Each row is a point on a tangle of strands that fork, close into loops and nearly touch. The rows are in no order.
Two points are linked if the straight distance between their rows is under 102. Some points are linked to none.
<1230>: [-47   8   4 -18  22 -26   4  48  14  -4  -3   4 -43   2   8  73   9  15
  10  18  15 -34 -13   7  21   0 -15  -8  28 -24]
<1302>: [ 10   2  12   8 -23   9 -55  20 -16  16  41 -19  54   7  13   4 -39  -3
 -41 -13  -3  10 -44  20   7  45  -9  -1  18   6]
<180>: [-10  29 -36  45  36 -22   2 -38  12 -22  10  10  -8   4 -43 -43 -10 -19
   9 -53  -2   3  38  34  27 -33  -2 -14 -18  15]
<1671>: [ 31  18  -3  20   5 -20  20 -38  13 -17 -15 -21  10 -29 -16 -47 -17 -20
 -53 -13  -1  24  11 -17   5 -66  14  11 -44  -2]
<1449>: [-14  16   1 -29  17 -11 -28  24   9  10  19 -12  48  -7 -43   2   9 -22
 -42 -27 -46 -13 -35 -33 -39  -6 -16  30   7 -19]
<1472>: [ 35   7  33 -16 -10  15   3 -26 -22  15   0   1 -11 -26  -3 -41   1  -1
 -33 -27  -1 -14  31  13   1 -25  -7  21 -16  10]
<1549>: [  2   0   4  -6  13   1   7  10  21  -4 -10 -31  26  -4   1  -1  10   8
  18  24   5  17 -44 -31 -32 -11   8   0 -13  -6]
<204>: [ 16  19   1   9 -54  38  33  -1 -35   7 -17   5 -34 -22  -6  14  -3  -4
  37  85   5  34  26  41 -25  22  -6   8   6 -14]
<1605>: [-10 -21  14 -31   4  23  15  31 -18 -12  -6 -22  12  -2  35  22  13  19
  33  17  17 -11   8 -33   0   9 -18 -35  17 -11]
<709>: [-28  33  43 -25 -15 -12 -24  36   1 -13  20   9 -12   0   5  49  -1  13
 -46   6  13  -2 -37 -37   5  12 -10  -2  35  -3]
<847>: [  0   8   0  -3 -10   0  36   3   6   1 -37   3 -20 -19  -3  22 -16 -18
  17  72   4  21   8  27 -35  15   9  -1  -7 -30]
<475>: [ 21 -34  19  -7 -39  17 -10  10 -39  -2  -4 -16 -28  37  23  -2  -5  31
  48   6  18 -23  29  27  38  27 -44  -5  10  28]
<1083>: [ 62   1  34  38  -3  16   9 -14  21  12   6 -11 -12  -1  13  12 -11   5
  14  21  -5  14   7  18  31 -20 -15  50 -38  21]
<373>: [-29 -12 -19  -7 -27  -6 -26   1 -24  -8 -25  -7 -33  36  -3  22   2   2
  47  17  -9  -4  20 -28   1  47 -22   7  -1  10]
<792>: [-29   8 -14 -19  21  -6  -2   5  -1  12  10  -7  22 -21 -35 -30  30 -27
 -34 -44 -38 -11  -6 -55 -23 -32   6  17 -14 -16]
<1177>: [  6  11  34  -5 -13  13  36  17  -9   8 -11   5 -16 -22   4   4 -12  -3
   9  34  -4   7 -15  54 -13  -2   7 -12  21 -37]
<52>: [ 31 -63  23 -15  -5   1   7   4   6  -4   8  28 -16  29  84  26  22  46
 -17   6  34  -1 -16 -13  25  -9   1  -4  -1  13]
<450>: [ 46  13  -6  29 -27   3  -3 -21 -11  18 -19 -35 -33 -24 -50 -19   0  -5
 -19  24 -13  16   0 -15  -7 -34  -6  59 -62   3]
<708>: [ 23   8 -14  -7  10  35 -19 -25 -24  20  19 -29  58 -14 -17 -36  -7  -8
   1 -25  -9  -8  28 -27 -18  -2 -15  27 -27  16]
<418>: [ -8  38  19  -3  16  17 -14   2  11   7  -6   5  26 -14 -39  26 -11  33
  13   3 -23 -22 -15  -1 -16  23  -3  38  25   2]
<1031>: [-37   3  18 -13  50  16  -5  42  14   9 -17 -17  12 -20  22  38  36  28
  36   4   2 -48  29  21   9  39 -18 -20  38  -3]
<534>: [-31  32   5 -15  41 -25  17  15  36 -21  -2  -3 -27 -13 -20  25  -4   1
   5  33  -8   3 -40   8 -13 -10  12 -25   4 -34]
<1323>: [-22 -15  -4 -24  -8  -1  20  51 -25 -21  12 -19 -21  34   4   4  14   7
  12 -11  25   4 -38  -9  16 -36 -22 -30  26 -27]
<578>: [-10  10 -10 -10   4 -23   3  35  61 -29 -28   5 -12 -10 -23  82  14   1
  -8  44 -10   1 -30 -26   0  14   1  26  24  -2]
<985>: [-26  18 -20 -11  11 -14  -1 -19   4   1  26   5  13  -5 -25 -31  -6 -16
 -18 -27 -11   8  -9 -76 -22 -27  12   1 -39  -8]
<321>: [-25  32  -3  19 -28  40  -1 -13 -44  19 -13  28 -26 -27  -9  -9   3  11
  29  65   3  42  22  27 -46  42  25   9  -4  -3]
<1663>: [ 19  -7 -13  12  -3  -9 -10 -28   5   8 -11  -4 -24 -26  19 -28  -3 -25
 -23  25  21   9  21  16 -24  15  24 -22 -25  10]
<873>: [-15  42  35  -9  19  -4 -19  15  27  -3  13  11  30 -26  -8  51 -14  12
 -28  15  11 -13 -16  -8  -6  36  -2  15  34 -11]
<668>: [ -8 -13  -8 -28 -15 -26  33  28 -16 -36 -18  -6 -43  40   9   1   0 -13
   8  -6  20  -1  -6  19  25 -26 -26 -34  33 -15]
<623>: [ 18 -32 -57  16 -53  -1  25 -32 -19  11 -20  -4  16  22  -1 -24 -27  -4
  15 -16  17  -5  18  31  -6  -3   3  12 -14 -19]
<381>: [ -9  54  23  11  51  19 -22 -36   2  21   8   9  24 -12 -30 -19 -18  29
   9 -10 -41  -3   0 -14 -27   1   6  36  -9   4]
<290>: [ 32 -24  -5  -3   5  10 -15 -21   8   8  19 -19  52   6  25 -45   8  -3
 -15 -37  -2  -4  11 -35  -8 -20 -12  16 -30  32]
<680>: [-31  33   9  -6  -2  12 -26   7 -13   9  -1 -13 -33 -40  -8  45   8  31
 -18  28  30 -43  23  -5  12  34   0 -25  30   0]
<1231>: [-33 -47  -9 -24  32 -19 -19  12   6  -4 -21   0 -42  39  21  13  33   4
   7 -35  -8 -37   8  -2  -6  10  -7 -22  24  -4]
<791>: [ -1 -29   1  -1  -6 -15 -43  26 -16  18  25   2  32  27  42  -5 -16 -24
 -12 -25   3  -5 -10  17   6  45  -6 -12  -2  -4]
<1086>: [  0  34  37 -20  15   1 -13  14  17  -9  35  -4 -19 -21  -5  29   3  19
 -33   3  18  -6 -37 -36  24 -37   2   7  21   6]
<1388>: [-18  20   4 -14  17   9  -6  -6  -3  20   6   2 -55 -55   9  22   7   3
   4  31  27 -25  41 -18  17  10  14 -18   6  10]
<1473>: [ -4 -19 -12  20   6   9  24  18  10  20  -2  21  15 -23   2  19  33  -1
  20  -7 -19   2 -34  -9  17  -9  37  -4  17 -14]
<1297>: [ 34  26  38   7  -9  22   5 -37 -27  18  25   6   5  -2 -15 -57 -30   2
 -15 -29 -18  13  34  33  -3 -40 -15  35 -32  -3]
<304>: [ -5  -2 -22  20  27 -16 -27 -22  -9  28  15   8  17  -3 -19 -36 -12 -17
 -25 -50 -15 -16  17  16  -9  11  11   3  -7   2]
<965>: [  0  13  43 -17 -12  34   1  42 -41  19   9 -16  11 -12  10  28  -6   9
  26  28  17 -14  25  45   7  30 -40  -6  21 -17]
<956>: [-24  35 -17   0  39  12   5 -44 -20  -1   0  -2 -32  -8 -43 -43  -7  25
  48   6 -11 -15  47  12 -31   1 -12   5 -10  10]
<1621>: [-23 -13   7 -29  24   5  30  11 -19  -5  -2  10  28   6  16  -9   4 -12
  37 -10  -3  -6  11 -15 -14  -2 -11 -23  11 -13]
<165>: [  4  17  32   7  35  23  -6  -9  11  23  28   3 -28 -47  30  10  15  15
  -8   7  25 -29  12  -3  30  -7  12 -11  15  17]
<1450>: [-67  28   1 -26   7 -16   0  25 -10  -7   8  32  -5  18 -28  28 -12  -8
   0 -13 -22   2 -26 -24  -8   9  13 -17  40 -31]
<825>: [-56   5 -12 -18  18 -23 -12 -11 -17  -6 -18   9 -24  13   4  29 -14 -27
   9  18  12  -6  37 -22 -32  44   4 -31 -19 -31]
<110>: [ 75 -26   8  20 -32   0  -5 -13  16 -13   7 -27  23  -9   7  -8  -5 -28
 -63  -1   7  26 -15  -4   6  -6   5  13  -1  36]
<477>: [ -1  19   0 -22  27 -27  12  26  44 -47 -18  -6 -23  -5 -21  42   4  -9
 -22  25   4  15 -49 -24   0  -8   3 -20  22  -8]
<657>: [ 15 -11 -12 -25 -14 -25 -22 -20   3  -1  -3   6   8  31  19  10 -38 -17
 -26  -8  -1   1   0 -39 -25  20  -9  25 -27   5]
<558>: [ 36 -13  10  27 -23   2  16 -22  11   6  24 -15   9   2  34 -39 -19  -2
  22  -9  31  11  19  22  19 -34   0  -7 -46  12]
<1340>: [  9  -7  36   9   2   6  -1  41  38   2   8 -23   7 -26  45  74  29  32
  12  56  32 -22 -14   3  20  14  -8   5   5   4]
<1125>: [ 13  20   0  17  -2  12  21 -47   3 -13 -22  13  -1  -2  -6 -53 -19   8
  20  10 -12  22  21  24 -18 -21   9   4 -16  16]
<1674>: [ 13 -20  27 -35  21  -5   7  -2  13 -22  22  38  17  44  52 -25 -13  17
 -21 -46  17   0  -1  -6  13 -38  -7  -4   7  24]
<1110>: [ 15  -2  24 -20  -5  -6  -7  38  20   1  14 -25  19   0   1  18  13   8
 -14  13  -4   0 -66 -22 -21 -30 -15  18 -10 -17]
<403>: [  9  12   5  15   5  -2 -21 -17   9  -5 -12  13  31  39 -13 -17 -34  16
  -2 -20 -39  26 -42   2  -3  20   6  15  14  14]
<651>: [-48  60  -1  13   3  -1   2  13  12  13   5  -2 -35 -43 -41  54 -14  14
  17  72  18 -13  13  28  -3  27  -4  13  -2 -24]
<154>: [ 34  14 -17   7 -11  18 -26  16  -4  -5  -5 -35   6   5 -60  11  13  -2
  30  -3 -13 -22   1  12  10  13 -45  44  19  24]
<346>: [  7 -22 -44   8 -36 -15  -1 -25  -6 -14 -26 -26 -10  -1   4 -38   2 -24
  -2  18  27  13  29   8 -18  15  17 -45  -5  14]
<438>: [  9  -3  13 -17 -33 -10  -6  -2 -25 -21 -12 -12 -43  33  23   5 -14   6
  30  21  11 -13  22  -4  16  19 -47  -9   0  17]
<1405>: [ 16 -12 -25   7   4   5  24 -26  23  15 -14 -20 -32 -31   5 -24  25   5
  52  38 -16   3  39 -37  -3 -35   6  17 -58  24]
<313>: [-46  11 -26   5 -12  13 -29  19 -15  -4 -12 -22 -20  14 -28  43  17  -5
  63  18 -17 -15  29   0   4  60 -24   8  19  12]
<752>: [ -2  36 -12   3  12  12  12 -55  -7  -1 -30   3 -44  -8 -16 -41 -23  26
  27  42  -3  24  41  19 -36  -5   6   0 -22  17]
<1387>: [-83  13 -26  13   2  -3 -17  40   1  -9 -27 -47  16  -3 -52  53  30  -7
  33  23  -8 -16  -1  13 -36  44  -1 -25  31 -37]
<433>: [ 64 -16  40  12 -34  -4   7 -13  12 -10  -2   0  40  32   9 -45  -8   1
 -14 -32 -33  23 -14  10   8 -43 -19  37 -31  24]
<1380>: [-23  -2 -14   2  32 -43   4 -23  44 -15  -8   9 -54  -3 -16  -8  11 -18
   3  -1  -7  19  -9 -26  10 -27  34 -15 -42  18]
<1568>: [ 51  27  15  25 -21  56  35 -12 -38   3   9  12  36 -23 -25 -17 -25 -34
   5  18   5  52  37  51  -9   0  -4  29 -13  -6]
<1536>: [-33 -18  -9  15  29  -8   1  48  20  17  27  18  -2   0  15  26  41  -7
  12 -18   3  -3 -50 -13  24 -12  26 -10   9 -16]
<108>: [  5 -24  14 -17 -45  50  18  20 -42  31  -6   6   4 -28   4  -5  20  19
  29  -5  -3 -19  15   3  13   7  -3   6  18  -9]
<504>: [ -4   8 -32  36 -27 -30 -24 -27  -9  20  31  11  43  10 -14 -68  -3  -7
 -37 -82 -13  -3  34  23  28 -39 -12  28 -29  11]
<12>: [ 16 -45   5 -25 -10 -23  24  13  22 -14   5 -12 -32   8  57  -9  23 -13
   4  12  47   4  -3 -25   1 -45   1 -18 -43  -2]
<814>: [-42   9  -3 -14  45 -16  22  13  32  -1 -15  25 -46  -4  -8  40  11  14
  28   9 -21 -10 -22 -11   9 -17  15  -6  23 -13]
<305>: [-59   6  -9 -24  -4 -19   1  11 -35 -18  22  23   8  37   3   7 -25 -21
  -7 -30   4  10  -3 -22  11  11  -3 -43  31 -19]
<1779>: [ 39  12   5  13  -8  23 -31  27  -6  16  -1 -33 -10 -26 -28  18  24   6
  39  24   1 -38  25  32  20  32 -43  43   6  37]
<548>: [ 44 -42 -15  10 -47   4  43 -14  -2  -2 -26 -10 -50  -7  -6  14   8  31
  18  40 -13 -14  11  42  29   5  -3  12  25  13]
<451>: [ 28   0 -10  11  -2  -9  15   5  35  -4 -23   5  -5 -35 -22  55   9  -5
 -30  32  -1   7 -35 -20  12  -3  31  36  10  -4]
<1214>: [ 34 -38  -4  -6 -13 -42  -6  -6  42 -26   5  -4  14  32  37 -44  23  -1
 -34 -23   7  19 -30  -7 -13 -49  -5  -7 -39  24]
<50>: [-44  49 -17  11  40 -14 -15 -39 -14  -9  27   2 -23   6 -41 -56 -13  -8
  35 -36   2  -7  46   8  -7 -17 -16 -21 -25   6]
<267>: [ 52 -17  18   7  21 -13  12  -2  30   1  -6   6 -28  -4   6  21  10   1
   0   1  -9 -12  -8   4  34 -31  -9  50 -37   7]
<838>: [-74  24   0 -13  16 -20 -16  10 -24  15  18  13  -4 -12  -1  49 -10 -23
  -4  11  19 -22  27  -7 -15  54  -5 -29   1 -51]
<315>: [-14 -25   4  -3 -22   0   4  -1 -33   0  -8  10 -19  36  25  -7 -12  44
  -4 -21  18 -16  -9  11  38  -3   6 -32  38  -3]
<63>: [-15  48 -38  29  11  18  -8  -2 -15   8 -13  -9 -42 -22 -43  19  -5   6
  31  55   4 -16  30  55  -9  36  -9  15   6  -5]
<1589>: [-36  -5  18  -3 -12 -26  -5  45 -11 -14  -7  20   5  37  40  55  -9  19
 -28  16   5  21 -54 -21  11  31  19 -37  36 -33]
<338>: [ -7 -13  21 -10   2  -6  -2 -12  -5 -19  19  -1  35  10  50 -35 -16   6
 -14 -28  22  19  -3  -4   9 -19  -3 -43   6   9]
<555>: [-12 -31 -19  -6   6  -2  20 -20   8 -21 -12  33  28  24  25 -32  14 -14
  36 -58  11  -4  51 -17  13  -2  -1 -11  -2  28]
<1759>: [ 27  -8  13   1  33  -1  11  17  47 -18 -12  -8 -13  -2  31  63   8  13
   9  41  11 -19 -22  13  27  16 -10   9  16  15]
<496>: [-60  30 -22  24   1  17 -17   4 -32  34   9  20  -3 -19 -16  35 -13   1
  28  26  11 -11  27   3 -16  67  21   0  -1 -30]
<637>: [ 31   9  -9 -14 -17  -8   6 -61  14 -14  -6  10  21  11   4 -21 -44   5
 -41 -15  10   8  12 -25 -14  -9   2  22 -18  23]
<628>: [ 24 -18   9  -9  -5  -8  35 -14  16  -2  25  -9 -21  -1  43 -10 -17  -9
  21  19  41   7   3  -2  14 -51 -10  -3 -48  -1]
<632>: [ 27 -44  25  -6 -39  31  29 -31  -6  12   2 -20 -30   3  60 -18  -8  39
  15  25  32 -18  23  11   5 -24   2 -24 -14  -1]
<815>: [ 45 -21  14   6  -8  23  -5 -30 -13  39   7 -13  27 -25  12 -44  12  18
 -46 -41  -7 -15  14 -15  -1 -43  12  36 -41   8]
<1763>: [  4  -7  23   1  19  -7  25  -9  23  20 -25  10 -49 -29  17 -12  21   8
  17  28 -21  -5  -4  10  -5 -38  29   7 -21  -7]
<687>: [-73  29 -11   2  -5  10   0  33  -6  -7  -9 -11  34   2 -44  27  13  -4
  15   2 -18   8 -29 -10 -30  35   7 -38  39 -35]
<567>: [ 50 -12 -15   3 -10 -22  -3   7  25 -14   6  -3  16 -14  -3  27   4 -34
 -66   0   1  13 -48 -27   7  -1   9  24   7  13]
<1370>: [ -2  37  -2  24  29 -16  -8 -29 -10   6  21  32  64 -19 -31 -60 -12 -38
 -56 -35 -59  35  22   4  -8 -14   9   3  -9   7]
<384>: [ 19  26  24  41  10 -14 -22   2   2   3  28   6  46  -4 -16 -32 -11 -41
 -12 -20 -36  44 -20  -5   6  -3  -6  26 -34  14]
<606>: [  7 -38   1  -2 -12 -10  -7  49  16 -12  29  26  -3  39  36  10  40   9
 -20 -10  11  29 -75 -33  12 -31   9  -6   5   5]
<133>: [-10 -23   8   3 -20 -20  -3  30   4 -19  15  16  20  55  33  22  -8   5
 -26  -5  13  38 -60 -30  23   2  12 -28  24   2]
<127>: [ -3 -15 -39  23  24 -40 -16 -22  18   4  30  12  39  21 -10 -43   5 -32
 -58 -92 -22  -9  24  -4  21 -52  -4  11 -13  11]
<745>: [-23 -33  -1 -12   9 -27 -23  32  -2  13   8 -19 -46  17   7  16  31 -26
   1 -17  10 -35  -7  12  -1   8 -10 -23   8 -21]
<1682>: [-45 -26   2  -6 -13  -6 -18  33  -3 -21 -29  -8   6  21  27  32  22  17
  -4  15  -6  15 -43 -42  -7  35  22 -47  37  -9]
<653>: [  9 -12 -20  11  15 -20 -23 -10  17   3  32  16  20   5   8 -25  10 -18
 -47 -65  -3 -14   6  -6  24 -17  12   0  10  27]
<337>: [-31  -5 -28  -4 -26 -35   4  -8 -12 -30  17  25  23  54  16 -20 -34 -42
   3 -45  10  27  22  -6  19  12 -10 -38   5   5]
<107>: [ 62   9  41  32 -40  35  36 -34   7   9   9  -4  -3  -5   5 -25 -17  10
  22  17 -12  39  16  23  19 -39  -9  45 -44   2]
<1610>: [ 29   1  -6 -15   4   1   4 -25  24 -28   3  -3   7  18  -1  -9 -27  28
 -21 -21  11   8 -24 -33   9 -35  -8  16   5  25]
<1477>: [ 10 -36   9  13  -3  37  10  33  11  26   8  -5  32 -23  22  26  34  34
  -2  10  14 -16 -51  -5  14  -3  28   4  19 -14]
<881>: [-10  10  32   2  58  16 -21  13   3   6  10   4  -4 -22  29  11  14  11
  18  -8  11 -28  12  14  21  27  -5 -28  25  17]
<557>: [  5   8  -7   4 -12   6 -40  -2 -12  13  17  -3  65  28  -9 -17 -52  12
 -27 -20 -36  17 -39  26 -11  34  -7  19  14   8]
<1270>: [-20 -19 -21 -19   8 -39   1  -2  31 -10 -25   9 -30 -13  -6 -20  44 -16
 -24 -15 -11  20 -25 -31 -22 -27  47 -22  -6  -2]
<1643>: [  0  -7  15 -24  18  -5  11 -14   7  18  -4  30   1  -9   5   1 -18   8
 -16 -16 -13 -20  -7 -10 -10  -6  17  23   2 -22]
<182>: [-18  49  11  10  35 -13  13  -3  15  12  -3  15 -32 -32 -34   9  -6  -2
  25  32 -28   8  -8  17 -29  -9  15   9 -31 -35]
<1691>: [ 13  37   7 -23   0  10  -1 -10 -18  -3  33   1  71  -6 -20  -4 -39 -19
 -22   3 -18  25  -8 -42 -28   2 -23  25  -3  -9]
<796>: [ 14 -52 -14 -13  -7 -21 -12   4  28 -18   1 -24 -10  18  41 -19  27 -13
 -21 -12  28  -2 -17 -31 -11 -22   0 -22 -28  19]
<398>: [-44  29  -5   7  28 -15   5  -7   8 -12  -6  32 -23  16 -35   5 -10   4
  12 -23 -29  -1 -19  -3   4   2  28 -12  40   0]
<1533>: [-34  18   1   1  43 -26 -17 -12   5   2  13   0 -64   1  -9 -33  -3  -3
  25 -18  -3 -21  15  19  -2 -18   0 -27 -15  -2]
<627>: [-36 -28 -23   1  22 -33  -3 -16  13 -19   8  30  23  47  37 -19  -4 -37
   7 -57  -2   2  28   9   3  20  11 -37  -1   5]
<1035>: [-30 -17  12 -29  17  19  11  32   2  22 -21  -7 -13 -20  32  34  45  39
  39  29 -11 -44  14 -12  10   0  -7 -14  34 -10]
<1683>: [ -1  24 -30  30 -11 -17  13 -54  13 -22 -20  15   1   6 -13 -62 -10   6
  17 -31   2  16  38  30  12 -38   2 -16 -20  22]
<1390>: [ 24 -51 -49  20 -34  -9  15  -5  -4  13 -33 -10 -26  17 -13   4   9  -4
  18   4   3 -20  -5  30  21   7   1  21  -2  -3]
<1376>: [-22  -6  21  -3  12  -1 -49  45 -31  27  26  -6  25   6  33  32  12 -15
   0 -13  18 -29   7  18   9  63 -15 -21   8 -15]
<1652>: [ 17 -26   6 -15   3 -33  -3  19  27 -33   7   0   3  34  15 -43  31 -12
 -38 -34 -15  19 -40   9  -3 -58  -3 -19   9  18]
<648>: [ 27 -24 -28   4 -24  -9  23 -32  19 -13 -28  -4 -12  -4   3 -30  24  -4
  28  -1  11  11  45 -34  18 -37  -8  18 -41  34]
<1328>: [ 18 -56  33 -33 -13  33  12 -23   4   4 -13  -8  -1  14  65   8   1  35
 -16  14  27 -16   1 -18 -14  -7   8  -3  -2  -1]
<341>: [-13   3  -5  -5   7 -20  -7  21  -5  21  -1   2 -56  -6 -20  25   4 -10
   1   6   6 -34  -2  30   8   7 -11   0  10 -21]
<1163>: [  5 -10  16 -25 -24   4  -9  43 -26 -15  -6  -7 -11   4 -11  39  35  -6
   5   5   1 -22  13  -4  28  39 -43 -11  43  15]
<1188>: [ 44  24  -6   1  -5  38 -15   3 -27   0  10 -35  46 -12 -55 -19   7   3
  -6 -23 -13  -9  11  -8   5  -1 -29  34   5  26]
<1545>: [ 35 -57   1 -19   4  -5   7  15   9 -26  20  33  10  49  68   3  25  30
 -27 -32  32   1  -6 -15  34 -36  -3 -11  15  22]
<1037>: [ 19  28  10 -19   0   0   9  12  -1  -7 -29  19  22 -12 -24  16   4 -41
  18  24 -28  15  20  10 -49  42 -11  34  -1  -7]
<279>: [-19 -21 -16  -5  20 -13 -11  30  21   0  50  25  -4  27  20  13  20  -6
 -12 -29  14  10 -52 -45  11 -41  13  -1  -9 -10]
<1202>: [-22 -28 -51  22 -16  -4 -26  -6  -4 -22 -22 -24 -24  31 -23  18   4   7
   7  -7   7  -3 -11  -4  24  37  17 -26  38  18]
<458>: [  2 -25 -57   3  -3   8  -2 -29 -23   4 -14  -5  44  29   3 -14 -29  -3
   3 -22  12  -4  19  30  -9  36  10  -9  -1  -9]
<1179>: [ 12  12  -3  14 -18  -1 -10 -23 -29  16  20  15  20  17 -14 -68 -26   3
   4 -62  -4  -2  22  48  23 -29 -20   4 -11   4]
<119>: [-10  49   0  26  36 -16 -34 -36  20  -9  15   5  20  23 -34 -13 -46   6
 -16 -10 -44  15 -29 -15 -17   5   3  19 -21  11]
<802>: [  8   9   5 -36  -8   9 -14  -1 -16   0  18 -17  45   3  13  16 -40 -14
 -44   3   6  -4  -6 -35 -28  16 -17   1  -2 -13]
<756>: [ 48  -2   8  25 -20 -18 -15   5  13   0  20   9  34  23 -11 -17   1 -16
 -24 -30 -35  24 -35 -15  27 -24 -10  49 -21  21]
<1634>: [ -1 -13  22   3   2  35 -12  38  33  19   5 -28  40 -27  31  53  34  54
   3  30  21 -22 -31 -18   5  25  12  15  15   1]
<986>: [ 47  23   5  40 -52  33  38 -35 -16   0   8   6  18  -5 -14 -28 -40  -7
  12   9  11  46  33  45   7 -34   3  28 -37   9]
<53>: [-28  77  18  14   1 -12   7   4   8  17  -6  21 -41 -52 -61  27  -7  -3
   9  64 -13  16   4  21 -38  10   4  32 -26 -32]
<1448>: [  9 -31 -29   0 -20  31 -17  -4 -28  21 -20   7  35  14 -11  -3 -13  15
  20 -23   2 -25  16  18   4  47   7  23   9   9]
<285>: [-15  -8 -43  11 -16   5 -10   0  -3  -7 -28 -29  -8 -10 -19   4   5  -6
   2  27  14   3 -16  -8 -18  30  26 -41  15  -9]
<517>: [ 41 -11  19  -7  51 -18   8  25  42 -16   7  12  -5  16  21  39   5  17
  -1   0  13 -16 -30  21  19 -22 -19  23   7  -5]
<1408>: [ -2  12 -31  22 -11   9 -12   2 -26  21  -8 -25 -61 -22 -33  -7  10  -3
  12  18   9 -25  20  41  -1  14  -6  11   1  -7]
<1027>: [-35   9 -42  11  -1  15  -9  28  -5 -14 -33 -60 -10  -7 -36  30  23  11
  26  37   2 -13  -3  10 -16  32   5 -43  33 -23]
<1153>: [ -5  14 -27  17  30  14 -13 -33 -16  12  15  16  58 -18 -33 -60  -7 -10
 -41 -51 -30   4  29  20 -18  19  23 -13  13   8]
<516>: [-17  -3  13   6 -15 -26 -18 -15  -2   6  -1  16 -40   0  21 -22  -4 -13
  20  23  11  16   3   2 -11  24  25 -30 -29   3]
<1519>: [  8 -12 -11  -7  12  11  10  -6  18   1 -23 -32  -2 -14  11 -11  22  -1
  58  36  -4   2  10 -24 -34  -2  -7  -1 -36   8]
<1461>: [  7  -1   9 -13 -21  29  -9  17 -55  22  19  18  50 -14 -16 -18 -19 -26
 -23 -15  -5   6  21  41  -4  34  -6  -1  26 -15]
<1301>: [ 63 -21  20   6 -20  -8   6 -20  24 -15 -15 -10 -16 -20  28 -19  -4 -29
 -44  15  15  13   5  11 -11  -8   5  -6 -18  20]
<786>: [ 44 -21   8  -3 -22  13  46 -23  12 -13 -37   6 -30   7  13  26 -24  27
   3  41   0   2   5  44  14 -14  -2   4  20   2]
<96>: [ 11  -6  19 -20 -15  -7  43  19 -17 -22 -32 -10 -49   8  20  17 -15   8
   0  38   9   1  -8  39  11 -10 -20 -35  38 -10]
<1524>: [  4  -2  14 -23 -15  44  33 -28 -24   7 -10 -18 -12 -23  23  -7 -21  17
  13  39  25   2  32  -2 -17  -8   7 -24  -1 -10]
<676>: [  6  11 -18  23  18   0   5 -16  17  10 -23  -1  31 -40 -38  -9   5 -22
 -41   3 -30  15 -12 -16 -37   6  44  12  -7 -14]
<1330>: [-31   9  12  -7  21  -5   3 -22 -14  14 -19  36 -26 -12  29   8 -17   1
  15  37   8  -4  36  -5 -27  47  24 -20 -14  -7]
<1063>: [-31 -32 -16 -10  42 -28 -22  18  11 -39 -13 -18  -1  62  22  35 -11 -20
 -23 -22   4  -6 -14  23 -11  24  -1 -49  28 -20]
<1500>: [-28   9  -1  12   1   7 -27  25   8  11 -15   1  -5   4 -22  39  18  28
  46   5 -27 -27 -17   9  -6  44  -9  21  20   5]
<1582>: [ 11  -4  53  -9 -31  39  -6  23 -31  28  12  -2  -5 -26  13  25  17  28
  -1  -3  16 -24   1  11  20  16 -10   2  26   2]
<1158>: [-23 -26 -14   4 -29  17   4  22 -21  -5 -37  -9  14   9  23  48  15  39
 -13  22  13   0 -15 -43  20  44  22 -32  49   0]
<878>: [-17  26  36 -29 -11  20  -2  18 -57  14  11  22 -22   1  -8   7 -20   4
  35  -3   0 -12  30  22   7  19 -37   3  15 -11]
<1205>: [  6  27   5   6 -22  34  26  -3 -40  13   9  38  37 -23 -30  -4 -23 -31
   7   4   4  23  26  41 -21  23   6  13   8 -19]
<774>: [  9  26  16 -23  28  14   6  20  11  11  16 -16  71 -12 -26  31 -12 -15
 -13  -4 -15 -13 -20 -16 -35  -5 -20  48 -18 -25]
<1430>: [ 12 -35 -20 -11   7  -4  10  -8  10 -21  -7 -13 -12   2  12 -31  30  -5
  13 -25  19 -14  27 -20  13 -26 -12 -17  -4  27]
<69>: [-43  29 -23  33   6  22   1 -14 -29  27  12  26 -12 -38 -14 -10  11  -8
  38  42   6  23  27   0 -34  39  41  -2 -21 -15]
<255>: [ 63 -33  34  30 -57  13  22 -15  12  23  24  -4  34  17  16 -38 -13  12
 -24 -34 -13  36 -21  34  24 -58   7  42 -33   2]
<615>: [ 24  -6  12 -13 -20  32  44   2 -26   5   0   7 -10 -13  -9 -34  -2   6
  38  -9   5  -9  26  29  23 -35 -10  -1  21  -1]
<1731>: [ -9 -21 -17 -23   8 -35  -8  16  23 -29   6  22   7  20  -1 -21  27 -44
 -52 -27 -18  31 -36 -25 -13 -32  18 -31  22  10]
<545>: [ -6  -8 -13 -13  20  18  49 -13 -13  -1 -17   0  13   7   6 -29 -16   2
  63 -16   2  -9  33  25   9 -16 -15 -20   8  -6]
<1437>: [-27  29  -6  13  37 -27 -11 -14  24   7 -10   2 -44 -30 -42 -20  17 -29
   3  16 -21  17   3 -25 -13 -16  22 -12 -42  -1]
<1082>: [ 22  17   9   6  20  -8   4 -21  30 -21   7  -1 -27 -15 -13  -1  -5   9
 -37  -4   6  12 -27 -44  27 -47  17  21 -10  24]
<1132>: [-13 -42 -29   9 -26   9 -11   9  -9   4  -8  -6   6  31   5  32   6  32
  -8 -14  12 -23 -30 -38  19  31  21   7  28   4]
<1193>: [ 26  32  -4  54 -10  -6 -10 -21 -15  -4   7  19  39 -15 -32 -61   0 -44
 -33 -20 -35  57  16  21 -10   4  14  14 -26  13]

A fork is a point with three links, a tip a point with one. Leave the first point through the second and follow the links. Name the first fork or tip that comes.
<267>, <517>: <285>
<1086>, <1082>: <985>
<154>, <1188>: <255>
<680>, <1388>: <878>
<606>, <279>: <1461>
<847>, <204>: <1663>
<615>, <545>: <680>
<1691>, <802>: <418>

How many points has the smallest loop of links through each point below? Write none if it is on no loop.
<1387>: 16
<1270>: 17
<956>: 6
<1408>: 9
<825>: none
<1621>: none

Name the points in between on the shortest way along the links from the first point to the second, in order.
<651>, <548>: <53> > <182> > <534> > <477> > <578> > <451> > <567> > <110> > <1301> > <1663> > <516> > <1330> > <825> > <838> > <496> > <69> > <321> > <204> > <847> > <1177> > <96> > <786>
<637>, <119>: <1610> > <1082> > <1086> > <709> > <873> > <418> > <381>
<267>, <398>: <517> > <1759> > <1340> > <1634> > <1477> > <1473> > <1536> > <279> > <606> > <133> > <1589> > <1682> > <1158> > <1132> > <1202> > <285> > <1027> > <1387> > <687> > <1450>
<881>, <1582>: <1031> > <1035> > <1605> > <1621> > <545> > <615> > <108>
<182>, <1405>: <1437> > <1380> > <1270> > <1731> > <1652> > <1214> > <796> > <1430> > <648>
